Points on a hilly landscape, in no order, each with its height.
From any point a ball takes the steepest step (drop divided by distance) to one of its 2 nearest points. It stops when none of these is lower. Distance is the straight distance between rows; heights are no part of it.
rivu: [  9  -9  -4  -7 -10 -23 -24  28   4  22  10 -13  24  -4   4   2  -2   0
  15  49  -6]  height 1.46
piz: [ -6 -30   0  -7 -49   3 -12  74   7  13 -14  16  24  15  24 -10 -29 -44
 -29  59  33]  height 5.87
vagur: [ 38  -7 -28  11 -33  -7  -6  20  13  57   6   5  29  -4  -9   7 -30 -13
 -33  35 -21]  height 5.19
siv: [-13  33  20 -12 -15  13 -21 -17 -15   0  19 -31 -14  23 -19 -13  18  16
 -34  19 -15]  height 2.33
lizub: [-20  10  30  -5  19 -34  12  -6 -36 -43   6 -12 -38  23  -9   9   9  -8
 -25  -5  11]  height 2.44
pag: [ 70  -2  -7  13 -15  -8 -33  12  17  32  11  -7  35 -13  -5  10 -25   4
 -33  13 -14]  height 5.01
Sor: [  5   6   2  -9   6 -34  11  13  -8 -12  11  20  -7  13  33  -1 -17 -26
 -40  39   0]  height 5.00
mobuz: [  6  16  16   1   2  76 -14 -43  29 -13   1 -16 -15  -8 -32   2  15 -11
  20 -64  -1]  height 3.68
beg: [-12   1  -2  24 -68  26  11  35  14  48  15 -33  11  30 -33 -39 -19 -21
 -26  46   2]  height 3.69
rad: [-23  -9   5 -16 -30 -14  -3  55   0   0   7  -3   0  25  23 -14 -18 -36
 -33  68  27]  height 5.56
pove: [ -5   6 -10   0  43 -25  34 -20 -18 -40   2  43 -30  -9  28   4 -11   0
  -4 -20 -13]  height 4.03
fev: [ 41  -7  39   3 -16  -1 -37  17 -19 -17  14 -53   8  13 -30   2  20   4
 -52  -4  27]  height 5.85
nog: [-12  17 -20 -12  13 -18  17 -16  -7 -18   4  27  -6  -7  19   4  -5   7
   0   1 -22]  height 4.35
Miv: [ -4  -6 -21  14 -55  18   2   7  11  68  27 -17  10  21 -30 -27 -23 -22
 -29  24  -6]  height 3.28
lek: [-11 -11  21 -11  31 -47  21   4 -30 -49   2  14 -38   9  13   7   2 -23
  -5 -12  27]  height 3.22
bar: [ 23  35  48  23  39  40   4 -40 -20 -10 -45  -3 -62  -3 -16  31  -1 -15
  31 -36  22]  height 5.71
napil: [-37  -3   6 -10 -17 -21  20  25 -10 -21   9  -2 -16  39   2 -20  -2 -21
 -30  53  13]  height 5.14
vak: [ 55 -17  23   6 -24  -1 -27  30  22  26  -3   0  39 -14 -12   8 -36   2
 -50  42   4]  height 4.75
Podak: [-30  21  14  -6 -20  10 -17  -2  -7  27  17 -29 -12  26 -13 -29   4   1
 -15  46 -10]  height 3.24
fur: [-28   3 -12 -15   0   2  -8 -29  11  34   6  11   7   6  -1   0   6  19
  24   4 -40]  height 4.38
nuzaf: [ 36   3  13   3 -13  21 -21  -1  -7 -18  21 -47   3   6 -28  15  24  -2
 -24 -30  13]  height 6.15
fivav: [-19  15   6  -9   8  18 -11 -37  19   5 -24  13 -14   2 -15  12   7   8
  23 -21 -46]  height 4.63
gere: [ 18 -45 -13   1   6 -41   0  60  20 -16  -9  21  47 -20  19  16  -3  -5
   5  34  29]  height 6.50
bib: [-41  25  18 -24  21 -12  18 -23  -3 -25 -33  34 -26 -14   0  -6  -2  15
  28 -10  -5]  height 6.20
Buva: [  7   4 -23   5 -31  14 -10 -22   0  59  23 -10  14  15 -17 -13 -11   1
 -29   4 -36]  height 2.85
nani: [ -9   9 -18   1  38  -7  25 -11  -9 -14 -27  32  -2 -34  24   5  -5  23
  66 -24 -10]  height 5.50
duze: [ 17  19  -9  21  51   4  32 -22 -29 -30 -45  34 -43 -17  22  13 -16  -5
  52 -43  25]  height 6.22
rovom: [-13 -15 -42  -4  15 -27  23  -2  15   9   5  27  23   0  24   2   7  10
   5   3 -36]  height 4.66
damud: [ 34   6 -34   7   2   3 -36 -14  27  41  18  -4  24 -11  10   3  19  14
  15  -4 -32]  height 4.62
gavo: [  2   6  -1 -10  22 -35   5  -2 -16 -27  10  13 -17   5  26   6   9  -9
  -7  25 -12]  height 4.69
tok: [-39 -68 -45  -9   4 -32  40  24  18  25   0  13  50   2  18   4  20   5
  22  16   5]  height 6.95
res: [ -5 -10 -25  -4   7   8 -14   5   9  -5  10  -8   4 -12 -15  15  22   9
  37 -25  -5]  height 3.32
mek: [ 10  14  19  10 -14  63 -30 -25   0  14  35 -51 -11  22   5 -22  28  16
 -45 -30   3]  height 3.85
tak: [ -5  25  33   7  22  10  -6 -34  -7 -19 -11 -17 -41  12 -18   9  27   2
 -12 -29  -7]  height 2.43
zivo: [-21   1   8 -12   7 -19 -20  16 -14   2   3 -23   0  -6   5  -3  24  13
  27  32   4]  height 2.93
geb: [ 13 -37  -9  -3 -32 -25 -15  62  23   0 -12  18  41   3  24  11 -30 -29
 -24  63  28]  height 6.11
sima: [ 18  36   9  13  41 -24  18 -20 -30 -39 -22  28 -35  -5  16  23 -10   1
   5 -14 -22]  height 3.63
tib: [-43  13  19 -24  17 -13  39 -24 -18 -46 -33  48 -20 -10   8 -12 -13  15
  27 -37  27]  height 6.48
fozu: [ 19  20  22  17 -33  52 -22  -5 -13  36  35 -55  -1  14  -5 -35   2   7
 -58 -12   2]  height 3.67
Fope: [ -4  32  41   8  27  39 -15 -30 -14 -17 -28  -9 -48  -6 -22  11  20  -4
  42 -43  23]  height 5.38
gika: [-13  14  -2  -3 -17  43 -19 -51  20  27  18 -18   5  12 -13 -18  13   1
  -6 -22 -33]  height 3.87
Gakop: [ -5  19  21  -1   2  -6  -8  -9 -23 -15   9 -33 -17  15 -13   4  17  -9
 -28  -2 -11]  height 1.22
nuve: [ -8  38  40 -14   3  58 -11 -46  28  -8 -42  16 -34 -25 -18  17   3  -4
  46 -38  -1]  height 3.92
tumam: [ 33 -33 -12   0 -11 -26  -4  56  21   7  -3  14  52  -9  -6  17 -23   2
 -22  46  13]  height 6.30
sep: [-23  21   4  -5  29   6   9 -27   3 -10 -54  41 -20 -28  -1   8  -9  19
  60 -31  -7]  height 5.84
Zefo: [-20 -38 -23  -9  30 -34  35  27  15 -15  10  35  21 -26  62 -23   7   3
  23  24  18]  height 7.37
kuv: [ 37  -9  30  -2  -6 -25 -29  26 -12  -4  12 -24  11  -2 -17  15  11  -8
 -58  22  16]  height 5.53
Fus: [-15 -31 -49  -8  -3 -31  22 -15  13  49   6  27  37   8  22  21  -5  12
   9  16 -30]  height 4.89
niben: [ 24  33  13  25  38  11   8 -27 -33 -26 -49   7 -38 -19   6  34  -4 -11
  47 -35  17]  height 6.00
Tebek: [-16  35  42  -3  -9  74  -8 -43  31 -14 -20  -1 -25 -11 -35   0  22   4
  16 -47  12]  height 2.81
taku: [ -9  21   1   1  23  57   7 -39  30   2 -38  17 -15 -28 -15  20   3   5
  67 -51   5]  height 4.61
sube: [ 31 -12  15   7 -60  47 -30   6  11  35  35 -51  17   7  -4 -39 -13  13
 -63 -22  21]  height 3.99
Leko: [ 62  31  11  32  21   4 -39  -7  -3  -8   1 -24 -16 -28  18  22  23  20
  18 -16  -7]  height 4.41
kog: [-35  -8 -20  14 -63   7  17  32   7  23  10  -4   2  37 -12 -37 -15 -28
 -24  56   5]  height 4.18
Vume: [-39 -31 -20 -11   5 -25  38  36   4 -39  13  11   9  18  12  -6   0 -14
 -14  12  30]  height 4.40
rugo: [ 36 -18  12   2 -57  18 -29  20  17  38  39 -35  46  -4 -24 -22 -32   3
 -51   2  15]  height 4.24
vuzod: [-52  -8 -14 -12 -34  -1  19  21   7  15  10   9  -3  40   4 -27 -21 -11
 -17  60  -7]  height 4.65
sol: [ -5 -51 -29 -10   6 -26   9  46  15   2  -6   3  50 -11  16  12  21   5
  16  23  15]  height 6.71
pem: [-29 -29 -35 -11   4 -15  15  16  -2 -13  -3  -4  23  -6 -12  13  18  12
  48 -18   5]  height 2.63
Goz: [-24   4  18  -9  18 -18 -13   9 -22 -18  -5 -10 -17 -10   2   5  22  15
  57   1  19]  height 3.98
zizo: [ 23  14 -15  20  37 -21   9  -6 -12 -15 -14  21 -12 -33  25   9   5  21
  41   3 -25]  height 5.20
Devim: [-45 -27 -44 -14 -16  -8  30  11   8 -14   5   6  26  25 -24   3  19   5
  19  -5 -14]  height 3.37
somit: [-22   8 -13   1 -44  34  -6 -34  17  35  18 -20   1  33 -31 -18  -4  10
 -11   1 -38]  height 3.35
rar: [ 15 -25 -37  15 -17 -21   5   5  18  60  10  27  35   4   2  14 -24   4
 -16  29 -28]  height 5.08
Sus: [-23 -47 -41 -16 -20 -12  25  28  -2 -15  11   1  23  28  -6  10   7  -8
 -14  15   6]  height 3.94
fitag: [ 49  27   0  43  33 -24  -1   2 -22 -25 -11  -2 -22 -21  17  32  20  13
  25 -15 -10]  height 4.85
malep: [ 42 -38 -15   9 -64  17 -24  13  25  60  25  -7  40  -7 -34  -3 -24  -1
 -33   0   3]  height 4.44
sem: [ -2  10  20  12  41 -41  17 -13 -49 -49 -14   8 -39   4  -2  14  -7 -12
  19 -35  35]  height 3.81
vosa: [ 14  21  11   4 -29  30 -24  -9   0  39  29 -40  18  17 -10 -19  -2  -1
 -43   9 -22]  height 3.30
bug: [  2   1 -16   7  50  -9  54 -11 -27 -48 -41  54 -18 -30  25  -4 -18   2
  45 -52  16]  height 6.44
Nuki: [-34   1  -2  -9  41 -20  56 -19  -5 -43 -40  58 -20 -27  22 -17 -28   9
  27 -66  21]  height 6.65
sigo: [ 63 -21  26   4 -42  18 -40  27  22  33  17 -18  55 -20 -23 -19 -51  13
 -53  22  22]  height 4.46
Koto: [  2  28  28   7   6  50 -17 -30  -6  -7   6 -39 -27  11 -14  -8  26   8
 -25 -34  -7]  height 3.23
Bag: [-11  17  28   3  12   5 -22 -14 -18 -19 -13 -25 -24  -7 -25   5  28   8
  61 -33  12]  height 4.81
Fegut: [-32 -13   5 -17  15 -39  30  15 -18 -53  14  20  -6  11  20 -21   6 -18
  -7   5  37]  height 3.91
zadak: [ 33   9 -12  -7 -14  36 -37 -32  21  33  30 -23   7   1   2   1  11   4
  -3 -23 -20]  height 4.30
Pumal: [ -1  29  -5  -1   5  47  -9 -44  23  -9  -1   2 -19  -9 -23  13  12   4
  17 -48 -29]  height 4.19
veged: [ 29  12   1  13  16   4 -25  -7   5  -7   6 -22   4 -22  -4  21  24   6
  24 -18 -12]  height 3.90
Zit: [ 19  -2   9  -7  -3 -27 -13  30  -6   1  10 -13   6   9   4   8 -12 -16
 -48  42   0]  height 5.26
Diri: [-41   8  -8 -17 -15  -7 -12  -5   0  27   7  -4  -7  16  -6 -16 -14   8
  -2  25 -36]  height 3.93
zop: [ 16  31  33   7  38  -1   3 -23 -27 -25 -21   1 -48   9   2  26   2  -2
  -8 -27  -9]  height 3.13
merut: [-23 -28  -3  -7  51 -44  31  19 -21 -32   0  30  -5 -33  47 -31   2   5
  32   8  35]  height 7.62
sozir: [-29 -58 -37 -11  34 -36  48  22  18   5  -3  30  43 -22  46  -6   8  16
  23   7   7]  height 7.17

For each start below, name the point where the ball stops.
gere: Buva
bib: pem
Nuki: rivu
kuv: tak
rar: tak

Call two points neighbours if one is among the 2 nearest of the other. Go from one point of each pair to the other, from neighbour to neighbour, staying as low as possible. Name the highest point that can't be avoided.
Gakop / pem: Vume
rivu / pem: Zit
pem / Tebek: fivav
tak / Buva: mek
